The views of a scene show one set of named points, each view turned or mirrored, shifted and resized as a whole, with a little noise and some points left out.
(in the rows, 128 means zero)

Scene 1
View 1
Z_211: [122 112 139 123 118  92 171  98 123  88 144 122 159 122 119 169  29 111
 150 100 169  62 170  79 178  93 139  66 120 119 146 143 124  81  82 148
  75 136  91 137  89 123 162 124 126 127  71 114 108  75 113  74  36 142
 131 102 158 108 108 121 169 160 101 167]
Z_368: [132  90 181 145  94 112 197 111 152 111 142  79  88 125 161 127  48  90
 177  73 160  77 175 158 169 146 154  79 118 104 125 155 125  86 156 175
  54 137 120 176 112 134 132  94  86 120  69  70  82 118 106  80  12 179
 116 120 113  63 122 123  86 131  91 141]
Z_615: [120 111 133 131 127 120 142 112 131  92 143 134 141 152 135 169  71 120
 149 101 160  93 150 101 155 108 102  66 127 117 143 140 138  91  78 150
  98 138 102 148 107 111 132 149 131 133 101 114 132  90 136  62  62 139
 120  84 138 106 110 113 139 155 124 155]
Z_939: [138  86 106 135 126 104 151 147 160 139 140 103 120 157 112 173  59 124
 160 108 170  77 153 145 148 114 117  51 143 112 149 153 121 125  98 162
  88 106 108 179 120 109 119 128 118 143 100  70 127 100 102  61  32 152
 110 111  97 108  95 105  93 135 103 173]
Z_381: [134 130 199 115 104 116 175 105 128 101 127 116 106 117 163 143  46  76
 170  83 166  78 154 104 179 142 142  98 104  95 117 145 134  67 145 165
  62 141 107 142 102 125 129 111 111 104  75 123  90 103 143  81  49 161
 133 124 139 107 143 116 156 134 105 144]
Z_723: [151 107 192 151 135 133 121 216 190 187 115 141  35 174 144 170  94  98
 180 125 162 125  88 169 110 197  89  99 146  78 116 166 149 143 146 176
 114  81 121 197 164  82  41 154 140 149 158  84 152 146 167  59  82 133
  97 149  56 161 154  72  59 113 125 173]
Z_454: [159  73  79 147 162 135 126 106 127 131 163  95 136 173 128 172  83 133
 120 116 182  69 171 151 177 118  72  42 161 103 157 140 118  91  67 158
  99 147 147 167  86 121 141 166 113 139 122  64 135 117 125  51  29 123
  89 107 132  89  88 109  58 153 123 163]
Z_932: [170 139 145  73 117 152 132 138 131 142 104  97  78 155 174 145  82  69
 164  92 173  92 133 141 171 153  91  98 119  83 124 136 129  77 170 169
  63 127 140 155 107 113 108 119  98  89 102 102 114 115 148  63  54 177
 121 132 102 114 128 107 115 100 127 128]
Z_53: [125 137 175 106 105 125 151 125 135 102 114 128 103 136 163 150  72  83
 171  85 159 104 138 109 157 133 116  93 108  98 123 142 143  82 137 161
  79 129 107 146 114 110 114 123 117 110  88 126 114  95 146  72  66 167
 133 107 120 116 136 115 151 126 119 134]
Z_183: [125 124  84  99 135 125 120 102 118  89 136 136 163 166 131 178  87 123
 136 102 163  95 150  87 159  78  75  58 132 123 159 129 138  88  60 141
  99 136 107 134  97 104 142 155 131 127  99 127 148  79 133  51  71 142
 128  72 138 113  90 118 150 150 134 146]
Z_279: [111 109 112 124  99 108 161 130 155  99 128 107 124 149 131 158  74 118
 174  81 148  93 155 131 142  97 119  56 126 130 150 146 130 116 106 161
  81 116  94 167 121 111 126 115 114 129  78  90 124  88  98  61  39 173
 131  86  97  89  95 118 118 132 106 145]
Z_252: [137 106 223 168 125 134 144 164 165 146 128 135  54 149 160 152  84  91
 174 105 161 119 115 154 135 199 108 101 131  78 107 164 148 110 149 176
 102 116 120 184 141 102  72 144 128 142 134  96 126 142 169  72  72 134
  97 136  97 132 162  88  80 127 122 160]
Z_884: [111 119 175 138 111 124 147 153 160 114 119 142  94 152 148 161  82 102
 176  96 150 119 122 125 129 140 111  84 122 108 127 154 149 116 118 161
  99 112  94 164 138 100  92 138 135 141 111 113 135 105 147  68  78 146
 126 102 100 125 132 102 123 137 122 152]
Z_56: [117 108 111 131 141 111 119 150 148 123 133 159 143 164 106 195  77 131
 146 124 162 101 124  91 130 105  84  58 144 119 153 147 144 122  51 142
 121 106  90 158 125  90 111 166 154 154 126 117 162  88 138  55  79 116
 117  91 117 145 109  97 141 157 127 179]
Z_241: [120 117 136 124 111 128 142 135 149 104 128 121 110 156 151 158  90 107
 169  86 151 109 139 131 143 117 101  72 119 114 144 143 142 105 113 162
  87 121 107 162 123 111 112 132 118 128 102 104 128 100 132  62  61 164
 124  88 103 102 108 114 117 130 121 142]
Z_839: [ 85 118 199 176 110 120 162  98 139  54 146 148 129 143 159 146  87 114
 166  74 138 124 148 109 139 128 120  78 108 118 127 154 161  84  87 154
 102 155  91 151 123 122 124 144 130 145  95 132 123  99 151  73  77 139
 126  63 138  89 129 121 133 165 125 135]
View 2
Z_368: [137 153 151  86 136 156 140 147 134 124 146 117 122  44  92 123 116 100
 167 127 144 133 148 140 139 113 130 161 135 121 138 148 117  67 134 126
  76 115 125 168 137 112 151 122 156 151 151  82 134 104 130 131  87 162
 113 160 171 105 106 119 166 139 144 115]
Z_279: [143 152 122 112 126 140 141 124 133 134 149 137 102  81 113 115 122 108
 139 124 128 131 156 144 151 110 129 137 127 152 125 144 118  89 135 137
  93 134 136 157 118 158 136 130 142 134 147 105 120  85 133 137  99 142
 125 160 151 106 103 107 132  97 118 132]
Z_183: [151 159  96 137 137 157 169 115 125 127 137 126  90 115 141 104 149 115
 129 126  88 125 161 148 156 125 145 112 119 171 103 130 123 133 140 149
 109 155 161 163 117 176 146 128 146 128 142 123  80 108 113 124 108 133
 137 118 141 109  98  92 121  89 125 140]
Z_723: [117 154 120 106  90 102 125 114 157 125 143 129 156 110 140 166 147 144
  81 165 184 108 118 136 131 123  77 125 130 164 197 156 135  73 100 150
 106 146  51 134 126 130 178 116  96 139 159  98  90 124 156 117 133 138
 100 133  84 125  70 121 176 124 138  85]
Z_839: [151 128 121 114 137 179 135 144 112 141 118 100  83  92 126 134 129 106
 141 122 137 128 164 110 142 113 127 130 111 157 128 147  86 109 127 124
 107 141 133 172 139 162 170 124 146 146 120 102  85 148 136 135  89 117
 142 141 127 111  92 104 131 110 117 115]
Z_454: [142 167 109 120 117 142 177 113 162 100 114 148 112  88 140 106 153 112
 156 126 106 110 155 135 139 135 140  94 144 153 140  98 150 120 139 173
 103 143 130 167  94 140 149 121 152 137 165 114 118 120 105 100 101 184
 106 128 149 115 101  90 125 141 151 142]
Z_884: [134 144 119 110 118 142 132 127 131 135 142 116 119 104 128 141 136 123
 109 144 147 123 143 135 143 114 108 135 120 161 147 159 113  93 121 132
 102 144 106 153 136 150 165 123 124 136 139 104  91 118 142 131 113 124
 126 138 115 117  85 116 152 101 125 106]
Z_211: [144 151 130 108 147 153 161 130 107 138 123 108 100  81 114 103 145 104
 141 118  95 125 169 157 143 127 155 135 103 135 100 109 101  87 135 133
  89 149 168 171 127 160 147 106 152 153 143  98  80  88  94 134 101 143
 141 141 160 108 115 110 145 104 114 123]
Z_53: [135 157 124 112 140 164 145 135 115 130 158  95 120  91 112 128 136 115
 128 143 130 133 140 153 148 118 125 153 119 150 124 170 111 100 131 124
  95 142 135 163 155 141 163 119 140 140 138 100  84 112 132 137 109 121
 128 125 138 111  88 116 166 106 136 109]
Z_381: [135 158 142  99 148 171 150 145 108 128 150  87 127  72  99 123 137 107
 141 140 124 133 144 152 142 126 136 163 113 131 120 155 105  87 130 121
  85 135 144 171 163 126 168 108 149 150 142  91  81 108 117 135 105 132
 131 127 154 109  98 122 179 122 141 104]
Z_932: [126 179 123 114 135 158 156 128 137 109 187 108 148  90 114 119 139 120
 136 159 131 133 120 167 151 124 121 157 139 150 136 184 149 107 134 141
  87 135 124 159 153 115 162 120 138 129 158 106 101 106 131 129 115 139
 107 109 149 114  85 117 178 122 171 113]
Z_615: [145 148 113 123 133 156 155 121 125 130 129 119 100 101 131 116 145 111
 131 126 112 122 159 138 147 125 140 121 118 158 120 129 112 114 133 144
 102 150 144 165 123 162 153 117 143 136 143 109  84 115 116 121 106 137
 133 129 135 114  98 101 133 104 123 126]
Z_252: [122 146 132 101 109 138 130 129 144 122 137 106 142  92 128 156 144 130
 113 153 171 117 127 128 128 125  96 136 129 152 178 157 126  83 110 138
  97 138  73 154 143 120 185 115 117 149 146  96  93 146 148 115 115 141
 108 128 106 122  76 116 177 135 151  87]
Z_939: [135 159 123 107 112 115 150 114 150 127 133 151 117  84 126 118 137 116
 129 130 126 115 154 149 142 119 126 123 129 147 140 119 133  83 127 153
  94 138 121 150 101 149 140 120 133 136 162 102 118  83 120 123 112 164
 114 156 145 114 106 108 139 114 126 129]
View 3
Z_241: [110 110 150 142  90 110 118 114 117 129 125 130 119 110  88 111 101 128
 120 154 151 131 112 155  97 113 124 140 103 117 100 137 110 123 126 130
 134 162 133 142 132 140 139 127 134 113 121 118 105 134 142 116 117  95
 152 123 124 117 126 149 158 107 140 131]
Z_839: [131 123 166 150 120 127 107 120 113 127 110 156 113 114 107  99  97 128
 111 141 148 144  81 126 131 106 131 160 101 113  58 140 120 109 136 133
 136 175 150 127 114 143 129 130 124 103 109 144  92 118 143 115 122 106
 120 114 134  99 130 171 168 105 169 147]
Z_368: [137 120 136 118  96 116 119 110 112 132 160 160 118  96  85 126 104 128
 128 170 143 133 122 179  79  96 102 117 128 115  76 137  95 115 124 153
  98 157 162 162  68 141 145  96 165 101 131 138  95 140 153 104 137 126
 143 119 143 132 125 164 101 114 147 104]
Z_939: [112 119 108 141  76 108 123 107 122 139 121 125 118 115  84 128 100 115
 119 160 141 147 128 172  89 110 121 141 126 133 102 140 113 136 150 131
 128 146 130 149 144 137 158  92 137 117 104 104 142 140 142 119 130 109
 158 115 134 136 118 136 139 109 113 112]
Z_53: [109 120 172 121  95 105 113 118  97 122 143 132 119 105  99 120  95 119
 129 160 146 110  92 143  87 131 109 134  94 110  86 135 104 114 132 134
 136 165 140 128 110 146 137 145 147 110 125 127  87 130 161 106 118  99
 142 135 113  99 129 165 159 114 150 130]
Z_183: [106  86 152 152  91 130 133 101 127 136 106 123 112 102 104 120  90 101
 104 160 151 146 104 143 103 128 118 152 111 108 104 137 118 119 167 103
 133 171 123 122 190 130 122 147  98 120  97  91 122 112 139 129 119 114
 141 126 125  93 118 145 193 104 156 133]
Z_211: [111 103 156 129  96 128 125 104 112 142 123 136 104  96 116 144  84  96
  99 161 133 140 107 158  83 132  92 138 124 105  68 142 105 114 192 117
 113 169 146 128 155 124 136 117 120 112  84 106 121 104 160 105 148 148
 135 136 128  89 119 165 165 123 158 119]
Z_884: [106 140 146 133  89  95 105 123 102 124 120 122 124 128  95 108  98 127
 130 144 147 118  91 139 111 120 130 148  96 130  90 138 119 128 123 137
 151 157 130 131 118 150 149 127 145 110 120 125 107 143 148 114 114  80
 149 120 117 116 135 148 161 109 126 139]
Z_932: [114 109 156 103  77  98 123 106  96 122 180 126 129  92  84 131 101 108
 139 195 152 102 103 152  70 131  94 104 104 109 128 131 102 113 114 135
 122 155 132 131 105 145 121 151 155 115 150 106  88 139 157 125 110  93
 153 133 115 113 124 159 132 106 145 104]
Z_381: [122 130 172 104 100 111 112 112  89 124 160 143 117  95 109 134  91 111
 126 172 135 107  93 146  84 134  93 121 109 108  70 137  99 104 147 138
 119 166 155 125  91 145 135 132 155 105 125 131  89 124 166 101 130 121
 134 133 118  96 127 177 135 120 159 117]
Z_454: [142 103  89 147  79 129 130  89 132 141 128 135 129  97  87 135 105  91
 117 190 154 175 116 150 112 102 114 130 142 132 127 145 130 122 151 110
 115 159 122 126 168 128 122 112 111 119 109  85 153 129 125 158 122 109
 141  86 150 130 114 137 131  86 135  97]
Z_723: [110 185  98 119  60  61  90 127  83 117 130  95 150 147  74 107 108 125
 164 157 151 102  84 125 118 127 149 141  87 169 128 137 138 141  89 145
 183 134 109 119 101 167 165 117 168 118 144 117 139 179 142 134  91  29
 163  95 109 151 137 130 128  93  77 132]
Z_56: [100 130 122 152  83 105 115 113 111 136  85 107 117 133 107 119  88 103
 113 142 142 140  93 129 120 130 139 163 106 134  96 143 130 133 168 110
 161 158 114 115 182 137 151 124 112 119  90  97 149 131 141 126 119  92
 144 114 119 109 126 139 187 104 118 142]
View 4
Z_368: [146  89 113 129 156  99 110 140 119 116 122  70 110 142 159 134 157 104
 100 127  75  83 159 158  87  98 102 130 125  86  99 159  68 127 148 110
 103 121 148 145 145 131 108 118 141 156 156 104 155 120 129  92  63 138
  99 162 115 102 127 124 196 158  97 123]
Z_279: [134 123 132 109 139 131 104 139 113 149 146  87 123 155 152 123 132 108
 135 127 103  96 136 161 113 112 127 116 112  89 125 163 122 153 143 132
 129 110 133 164 136 139 117 126 141 162 143 110 163 120 157 117  95 123
 114 137 119 108 137 133 167 143 101 157]
Z_241: [119 117 122 119 143 122 118 141 123 152 141 116 129 149 130 119 117 113
 142 121 109 107 139 153 114 125 116 127 122  87 128 152 116 139 162 134
 128 119 143 142 135 139 120 118 143 155 146 109 156 127 153 112  91 114
 112 138 123 115 142 137 149 136 104 157]
Z_183: [109 138 115 119 120 150  96 166 113 163 146 134 143 155 140 130  95 114
 167 137 102 135 142 149 116 128 130 120 114 100 132 173 160 156 153 140
 142 130 127 184  96 151 114 112 137 143 156 100 178 106 176 103 119 110
  99 100 127 103 144 167 128 123 110 177]
Z_252: [106  96 112 155 167 106 163 114 145 143 128 149 124 135 112  93 123 113
 117 103 126 117 121 126 112 116  85 159 130  73 123 126  78  99 168 132
 107 145 170  77 135 111 148  98 140 146 123 110 114 159 130 106  69 100
  98 164 108 144 129 125 154 143 107 136]
Z_56: [107 142 128 136 130 161 130 134 112 170 157 151 132 147 139 101 101 110
 152 127 138 147 100 137 125 124 119 129 108  86 143 163 166 145 140 154
 142 130 145 154  94 135 148 100 127 159 124 105 142 127 176 113 126 100
  93 115 108 135 135 153 132 126 114 176]
Z_884: [120 108 132 130 147 122 134 128 126 159 147 134 120 138 128  98 122 107
 148 112 125 113 123 132 118 119 111 140 114  85 133 138 114 131 166 144
 128 121 152 113 132 129 135 113 130 153 136 103 134 146 147 122  88 106
 105 147 109 124 141 139 143 128 104 152]
Z_454: [ 96 152  81 142 134 144 120 155 118 129 114 119 156 160 141 131  93 136
  89 140  93 150 129 173 101 132  98 121 132  76 110 183 126 131 129 109
 115 152 142 185  92 134 133  86 159 142 132 131 169  98 166  68 114 119
 101 111 132 125 116 133 166 161 120 179]
Z_381: [133  85 109 133 155 106 109 149 132 130 131 121 112 136 152 131 145  90
 159 132  78  90 171 126  92  95 104 155 116 113 101 150  94 133 167 127
 115 134 145 124 127 139 100 112 120 146 178  73 158 135 137  97  74 129
  77 141 114 101 139 167 160 128  93 112]
Z_939: [116 139 116 120 144 142 128 121 118 143 135  98 132 162 150 118 128 112
 105 139 112 107 119 161 110 111 117 122 114  77 114 171 129 146 118 130
 120 127 137 164 124 132 140 106 148 163 121 120 153 118 160 108 108 126
 108 134 112 139 127 129 180 155 110 155]
Z_53: [127  98 116 121 150 112 118 144 133 149 139 130 120 141 134 124 127  97
 164 121  93  96 159 130 108 109 114 152 115 106 119 141 107 137 177 137
 124 129 145 121 133 141 107 119 131 148 165  84 157 140 144 109  82 121
  93 137 120 110 143 160 143 121  95 132]
Z_615: [118 117 118 135 131 140 105 158 111 153 144 127 130 141 148 122 110 110
 149 129 107 133 135 145 110 120 114 125 116  97 128 168 137 146 154 135
 131 124 136 164 107 141 118 108 128 150 156  99 162 112 162  99 103 110
  90 118 118 104 134 153 141 131 109 169]
Z_932: [104 122  89 105 163 101 137 137 156 136 114 133 148 170 109 133 112 108
 145 128  80  76 177 146 110 115 112 164 123  97 103 132  90 126 175 131
 119 152 145 111 149 139 112 118 161 138 154 100 169 145 146 108  78 138
 110 137 136 137 144 155 150 139  97 126]
View 5
Z_53: [152 105 112 122 130 106 124 104 155 135 165  95 147 139 169  92 135 112
 135 131 100 138  95 132 117 133 130 100 135 129 162 120 113 125 132 141
 111 133 125 116 135 126 132 109 136 144 161 156 118 123 103 108 158 132
 115 124 139 128 146 146 107 137 162 116]
Z_939: [145  95 128 125 127 141 130 130 146 167 126 101 131 100 142  98 143 123
 133 110 100 132 127 145 119 131 163 120 123 134 137 107 139 139 142 133
 125 103 124 115 124 178 120 117 137 112 150 133 123 122 100 147 156 110
 127 156 135 139 148 162 115  94 127 123]
Z_454: [153 100 170 120 122 159 129 159 154 147 108 115 135 115 121  94 137 103
 144 100 111 136 124 117 128 139 159 118 131 121 134 111 137 158 153 119
 142 106 136 128 113 198 136 110 167 105 140 112 137  87 100 136 154 124
 155 147 103 141 138 165 130 122 119 134]
Z_368: [153 118 133 104 120  91 145 115 132 165 138  83 148 111 147 111 142 113
 109  99  99 129 107 117 109 137 144 100 132 126 201 106 117 113 140 152
 118  88 100 137 119 149 115 104 123 109 153 130 141 154 120 123 154 137
 136 104 132 154 163 156  89 106 137  98]
Z_56: [140  85 114 156 133 159 108 138 165 150 140 122 123 123 141  86 141 112
 155 135 102 141 143 158 132 126 148 115 118 141 104 123 147 153 126 129
 122 154 149 107 124 165 141 119 146 143 136 153 101  82  83 138 158 104
 115 172 135 118 128 155 118 124 144 140]
Z_932: [149 119 139 100 117 121 137  96 162 120 159  84 143 130 192  90 125 120
 138 114 100 136  63 126 112 143 123  98 147 116 154 115 105 119 156 128
 120 106 131 107 153 148 122 100 148 128 185 137 133 121 111 108 153 124
 137 130 129 123 155 140 134 126 159 115]
Z_241: [143 108 115 127 122 120 130 115 147 141 146 107 134 128 172  86 150 120
 142 125  99 136 120 136 119 139 146 114 124 129 155 123 120 141 146 137
 117 123 127 123 125 160 131 113 141 129 160 142 117 117  98 133 158 122
 115 137 140 132 142 144 107 129 149 126]
Z_839: [151 110 103 147 129 102 121 127 144 142 148 120 138 156 146  94 157  97
 136 132 105 137 146 122 123 136 129 105 114 137 176 130 126 147 123 155
 116 153 128 140 102 135 147 101 136 146 130 146 109 107  98 124 159 144
 112 114 133 137 129 144  75 158 162 120]
Z_211: [170  61 122 128 148 106 113 130 152 157 154 103 158 123  91 109 129 103
 133 140 108 139 111 133 119 112 174 114 126 129 153 117 123 145 123 137
 113 124 118 128 117 137 140 119 149 130 130 166 117 115 104 108 160 136
 108 125 133 154 146 188 101 128 139 125]
Z_183: [158  71 122 139 136 126 109 137 157 118 144 127 141 146 134  79 141 109
 163 151 109 142 124 126 124 132 179 128 121 128 131 133 114 177 149 122
 123 142 144 131 109 175 153 121 176 137 144 155 114  86  89 124 163 129
 102 147 134 138 126 174 120 157 147 150]
Z_279: [147  95 111 126 122 109 130 119 140 151 142 106 139 118 154  94 153 124
 138 126  98 134 126 138 113 132 173 125 122 133 158 118 120 146 145 137
 117 110 120 129 117 172 126 119 141 120 155 146 121 132 102 138 159 121
 103 139 149 148 150 163 104 114 140 128]
Z_615: [154  87 122 137 133 127 116 131 154 141 145 117 141 134 133  93 140 106
 146 132 106 139 126 130 124 129 155 114 122 132 143 122 125 151 135 136
 121 133 133 127 117 155 144 114 152 136 139 149 113  98  95 124 158 132
 117 137 131 136 135 163 108 139 147 131]
Z_252: [130 152 122 133 109 147 133 112 160 156 143  93 120 129 193  96 141 112
 121  94  93 134 124 141 127 144  75  76 132 138 152 109 148 102 120 154
 121 135 132 103 145 132 118  95 111 140 158 123 116 110 106 127 148 116
 159 141 122 105 141 107 102 112 156 102]
Z_723: [111 162 118 136 103 177 134 108 170 162 140  96 100 114 223  86 141 127
 128  91  87 136 128 168 129 146  70  83 131 145 120 106 162  99 128 145
 126 134 142  81 161 152 107  99 104 139 168 114 111 103  95 149 149  89
 161 176 128  89 143  94 121  92 152 110]

Which points are out of place in each view (at most two, in the order of its rows)? Write - if all are in place.
view 1 | -
view 2 | Z_723
view 3 | Z_211, Z_932
view 4 | -
view 5 | Z_183
